Each scene shows the same named points in several views. A view is turned or mirrored, and shifted as a whole, has a little noise and may leave points out.
(in the rows, 100 means zero)

Scene 1
View 1
q_352: 101  120  142  89  82  114  103  104  83  111  117  116  108  129  106  135  87  99  74  100  114  108  123  70  89  114  89  82  120  88  84  108  71
q_848: 92  113  96  102  88  97  88  89  84  106  98  123  103  88  110  93  82  116  98  92  88  97  105  89  101  116  102  97  105  114  112  118  89
q_850: 126  93  108  68  85  100  111  98  103  115  86  97  97  96  118  102  131  119  73  144  86  95  125  77  107  118  75  115  90  99  99  115  89
q_155: 103  111  102  95  96  88  92  81  87  96  81  106  102  99  115  95  105  112  91  113  88  91  122  92  99  118  102  111  110  105  116  114  104
q_289: 101  116  122  103  87  98  89  95  76  92  102  115  98  117  108  122  86  99  88  97  106  93  137  68  86  133  97  97  130  92  94  99  87
q_54: 106  109  103  91  91  94  88  80  88  92  90  108  103  100  116  97  97  104  96  104  95  89  124  92  90  128  102  107  113  94  105  106  100
q_861: 114  110  134  87  87  114  109  108  88  113  121  113  100  125  105  138  95  91  74  102  106  106  134  67  89  113  85  92  116  83  80  101  77
q_522: 99  113  107  110  99  93  94  88  85  103  95  115  101  103  106  104  94  108  90  96  84  93  109  96  106  99  103  100  104  116  123  120  102
q_991: 124  94  128  104  93  97  117  111  87  112  95  101  83  113  102  137  125  109  63  132  85  87  136  57  114  108  65  109  108  113  112  113  94
q_508: 96  124  87  77  91  105  91  85  89  112  101  123  120  86  117  80  84  116  98  97  92  114  105  100  98  112  112  97  97  97  98  119  79
q_370: 111  94  121  114  93  105  110  108  92  122  119  118  86  107  99  130  100  98  81  95  81  92  107  79  113  86  76  95  97  123  119  117  94
q_356: 113  105  104  117  103  88  104  101  84  107  89  107  88  100  102  117  110  109  80  111  76  88  127  71  117  103  86  112  107  124  126  119  102
q_734: 106  94  99  125  95  97  98  105  77  106  109  125  81  93  101  122  87  95  93  82  84  86  127  61  106  119  86  103  116  118  113  104  95
q_596: 114  121  96  104  111  85  90  82  79  86  83  104  101  112  114  104  100  92  91  102  91  92  148  87  92  123  114  122  124  88  109  99  113
q_473: 104  89  118  76  71  103  98  93  98  111  95  108  96  93  115  101  109  121  83  126  96  88  105  80  98  124  75  99  96  106  101  114  82
q_365: 106  95  83  116  94  84  89  93  80  94  82  115  83  77  109  96  100  112  99  105  79  76  133  66  103  141  91  118  116  116  116  105  103
q_178: 105  120  95  91  98  94  91  88  84  99  90  111  108  98  116  92  95  108  92  103  93  102  131  86  96  124  108  108  113  93  102  110  92
q_160: 121  90  98  86  93  106  109  97  104  121  107  115  96  92  111  99  109  105  87  105  77  99  107  97  109  90  84  107  82  107  111  118  98
q_911: 100  111  99  92  84  109  105  110  88  126  108  127  104  84  106  104  90  124  84  104  87  110  104  72  112  109  87  92  94  117  101  124  68
q_25: 100  103  126  94  82  107  98  93  92  112  111  118  99  108  108  117  93  103  85  99  95  95  103  90  99  102  88  87  102  106  105  114  87
q_349: 114  118  117  97  103  98  104  94  86  106  99  107  103  120  107  120  103  97  78  104  92  101  132  85  102  100  99  106  111  97  107  109  97
q_5: 118  102  93  82  97  90  96  84  94  99  82  103  99  93  119  92  114  107  89  121  85  92  130  90  99  123  96  121  101  94  107  108  105
View 2
q_178: 92  108  95  79  102  119  92  112  112  87  110  92  96  103  112  105  95  99  91  86  91  98  96  85  98  94  118  116  104  104  94  93  107
q_848: 100  118  97  76  99  117  85  112  106  90  114  91  100  87  99  117  106  118  95  99  84  110  117  94  102  95  105  114  98  105  113  101  103
q_349: 87  102  88  103  109  110  93  108  101  109  108  88  103  102  97  93  97  101  102  95  115  111  85  87  91  88  120  125  112  117  109  92  107
q_356: 101  84  109  104  94  127  72  101  99  104  112  81  116  93  105  92  107  119  100  108  122  107  112  97  81  81  114  125  97  112  119  93  107
q_991: 107  73  90  113  95  130  76  91  94  129  96  84  111  100  103  91  98  122  112  94  146  112  93  109  62  95  126  147  103  111  108  91  103
q_5: 84  77  96  80  92  122  92  96  114  97  102  89  103  101  127  102  90  96  86  90  92  95  93  100  92  98  121  121  95  105  99  93  105
q_734: 101  122  99  113  98  133  66  113  108  105  118  102  120  83  85  102  91  125  99  99  108  92  116  102  79  78  107  128  97  110  108  107  100
q_160: 88  81  101  88  95  109  94  92  113  127  109  97  97  84  111  115  97  108  103  106  93  110  99  104  96  97  118  127  82  121  139  101  107
q_365: 101  95  106  89  85  141  64  107  112  84  112  93  120  92  113  101  92  118  84  94  95  82  121  106  79  84  109  121  91  96  90  100  100
q_508: 96  117  98  59  106  109  103  112  111  91  116  98  79  93  109  131  103  100  95  92  69  112  104  83  113  104  113  111  98  107  113  100  112
q_473: 106  88  79  71  89  118  93  88  100  116  91  90  94  93  111  119  96  122  101  84  98  116  102  118  86  114  115  138  96  99  106  100  95
q_155: 88  89  96  80  95  115  87  100  104  86  106  80  107  100  115  97  100  105  88  96  95  106  101  95  96  93  110  115  101  103  102  90  101
q_596: 76  101  92  98  103  120  86  112  110  79  111  86  116  108  110  84  88  91  84  91  101  86  88  82  93  79  117  111  113  107  85  89  104
q_370: 101  105  93  113  102  110  80  99  99  131  112  90  111  80  82  104  103  125  114  110  117  119  106  105  87  87  110  133  94  123  139  105  105
q_522: 91  104  98  89  101  108  83  106  100  94  113  79  111  90  97  98  110  114  95  107  97  116  113  93  102  85  105  111  100  112  124  96  103
q_352: 108  135  60  99  119  110  99  113  93  121  99  94  87  103  75  109  93  115  115  75  119  122  78  95  88  106  121  141  127  111  99  98  102
q_289: 99  132  72  98  110  122  84  117  100  94  104  93  106  105  85  97  86  112  98  78  108  99  91  94  86  93  113  128  123  101  80  98  97
q_861: 100  127  64  108  117  113  97  112  101  129  102  101  89  103  81  105  81  107  116  76  121  110  72  96  81  102  126  146  120  114  98  102  103
q_54: 81  97  86  80  96  115  91  100  111  86  101  88  110  101  114  95  89  102  83  88  85  96  95  101  96  94  111  115  103  99  92  95  99
View 3
q_596: 107  121  95  98  101  91  79  103  89  112  124  90  98  107  88  111  92  95  121  102  97  99  89  112  119  84  96  98  70  73  98  91  115
q_25: 104  120  89  113  108  80  105  106  102  96  97  90  101  94  120  114  96  88  91  93  111  91  80  77  96  117  104  109  103  107  114  100  83
q_178: 109  105  89  103  98  92  97  109  82  106  116  102  93  104  94  110  86  87  106  97  105  88  96  94  124  94  102  109  79  84  104  94  93
q_356: 88  107  115  103  117  81  109  106  114  101  119  94  99  108  106  103  97  124  109  94  93  85  69  90  110  104  76  90  85  101  106  113  99
q_352: 93  133  77  104  109  83  108  92  99  100  90  89  96  84  122  119  109  67  86  98  108  107  84  53  81  94  113  122  72  101  112  92  96
q_861: 92  131  80  105  112  79  112  81  99  95  89  84  96  79  120  120  116  73  93  103  104  110  81  65  91  104  112  119  64  98  111  84  105
q_508: 116  97  83  115  90  88  111  119  76  97  97  106  90  104  97  107  79  77  100  98  109  77  101  89  136  100  111  122  100  91  112  94  66
q_155: 106  101  93  109  101  92  87  114  93  104  128  102  96  106  103  105  85  102  109  94  107  85  85  103  112  104  92  99  87  88  109  102  93
q_5: 107  91  86  110  97  91  90  99  89  98  130  103  91  100  101  106  89  103  116  100  109  87  82  114  122  114  90  96  71  90  111  90  97
q_160: 107  95  95  123  99  75  117  99  101  82  102  89  97  95  115  104  96  106  111  103  101  84  67  106  126  127  90  103  100  113  120  95  77
q_522: 106  116  103  111  103  82  97  121  102  104  109  90  104  110  106  107  85  103  104  92  100  83  81  93  112  99  92  99  112  97  107  111  85
q_349: 99  120  91  108  101  84  98  101  103  97  105  86  100  98  110  109  102  95  111  104  93  98  75  88  104  89  94  106  81  97  112  99  102
q_850: 89  74  77  117  101  88  109  89  98  85  132  111  85  88  123  98  101  110  110  102  112  89  66  98  107  125  81  102  56  109  125  91  93
q_734: 96  129  123  96  132  75  114  98  106  111  102  90  103  101  93  124  99  109  92  90  102  90  85  80  121  124  93  95  92  89  90  102  103
q_911: 92  98  97  111  111  79  135  109  93  91  94  108  89  98  112  107  93  97  86  93  106  77  87  62  123  113  98  116  91  109  110  104  71
q_365: 96  105  120  95  128  86  100  102  100  116  131  106  96  108  87  116  87  122  101  87  109  81  86  102  129  130  81  85  80  80  90  102  105
q_848: 110  109  101  107  106  85  106  121  89  107  106  103  98  107  101  112  79  94  94  88  109  77  96  82  122  111  102  107  106  92  101  105  77
q_370: 93  124  111  112  118  69  119  101  119  91  92  80  107  96  121  112  105  110  98  95  96  90  63  79  100  120  86  99  108  116  112  109  88
q_473: 97  90  80  115  110  87  104  100  96  97  123  110  91  90  123  108  90  95  90  89  125  85  80  84  99  137  96  103  82  107  118  95  82
q_289: 94  134  94  91  119  89  90  98  95  119  113  93  100  97  101  123  101  82  91  92  109  102  96  69  91  94  106  105  68  80  96  97  115
View 4
q_54: 99  103  118  120  95  118  103  118  88  108  117  110  91  93  93  101  102  96  108  94  95  82  103  93  94  95  82  107  98  98  90  113  87
q_352: 89  91  126  112  115  122  104  100  99  107  79  112  123  114  97  91  74  104  57  96  101  95  95  91  74  85  101  103  77  114  84  49  88
q_473: 101  107  132  102  72  119  97  95  101  114  99  130  100  85  97  113  90  107  85  100  111  86  88  75  102  81  95  119  92  124  95  95  81
q_991: 82  89  113  112  83  108  99  81  115  98  108  130  110  80  111  127  79  79  91  103  107  82  79  81  98  114  123  106  61  111  117  68  76
q_178: 96  102  112  114  106  125  111  106  90  105  116  109  87  102  97  92  97  103  93  97  89  91  101  87  79  91  87  106  102  96  95  110  87
q_734: 106  91  112  107  93  108  91  96  87  106  127  131  108  92  106  108  88  119  84  112  74  75  97  102  64  131  103  102  73  100  103  85  102
q_25: 97  97  119  104  85  122  94  110  101  115  101  123  119  104  101  93  86  119  79  97  102  94  87  96  83  89  104  106  84  114  91  83  105
q_349: 86  91  105  115  105  125  106  106  103  104  108  111  107  104  103  92  88  94  95  91  98  94  87  95  86  100  108  102  79  96  104  83  93
q_508: 103  110  112  98  94  143  113  105  88  114  113  116  86  111  94  72  96  131  82  94  88  102  94  84  70  73  90  116  114  105  90  121  97
q_370: 94  89  105  95  74  120  89  97  109  114  113  137  124  94  113  99  79  121  86  98  97  91  74  100  81  111  127  108  64  108  114  76  111
q_5: 98  104  113  111  90  126  107  102  90  107  118  114  82  84  94  100  101  87  112  91  100  83  95  83  101  95  92  114  97  100  104  117  78
q_911: 99  106  115  89  84  131  106  81  102  109  113  136  99  103  106  96  81  131  66  107  90  98  83  77  67  86  111  115  96  117  106  96  94
q_850: 90  105  120  100  81  128  106  81  105  108  104  125  87  75  99  110  85  78  98  92  115  87  79  68  112  86  108  124  90  117  113  101  62
q_289: 97  94  125  121  116  109  103  111  89  102  100  108  107  105  96  102  88  100  75  102  87  82  110  97  76  106  84  97  84  101  82  72  88
q_155: 93  102  110  117  91  117  106  114  99  103  122  113  92  98  100  105  101  101  105  97  96  90  95  88  94  91  93  105  97  98  99  114  91
q_861: 91  87  126  108  116  126  100  92  91  110  80  111  119  102  95  89  75  93  65  91  101  87  93  96  78  99  103  109  70  111  93  51  81
q_596: 90  95  104  129  117  115  113  118  88  97  124  97  90  99  99  92  103  83  111  91  86  83  107  99  85  111  89  98  88  81  97  104  85
q_522: 94  99  101  112  82  118  102  118  106  106  126  121  106  107  108  97  97  122  99  99  92  97  86  98  82  97  107  99  90  97  100  109  112
q_160: 98  99  106  91  72  139  96  95  96  119  113  130  102  86  100  84  90  111  103  88  106  91  72  92  94  94  118  123  84  109  116  109  96
q_356: 88  94  100  111  82  110  103  95  110  98  132  130  100  92  113  117  91  102  101  103  90  86  82  89  85  116  119  102  77  97  116  98  96
q_848: 105  106  112  105  86  121  102  110  95  110  123  125  99  106  103  96  97  133  84  105  84  93  96  90  71  90  93  107  100  106  94  114  107

In a view up to two points have been moved. Name them for each view, in the order of its rows, or write -.
view 1 -> q_54
view 2 -> -
view 3 -> q_365, q_289
view 4 -> -
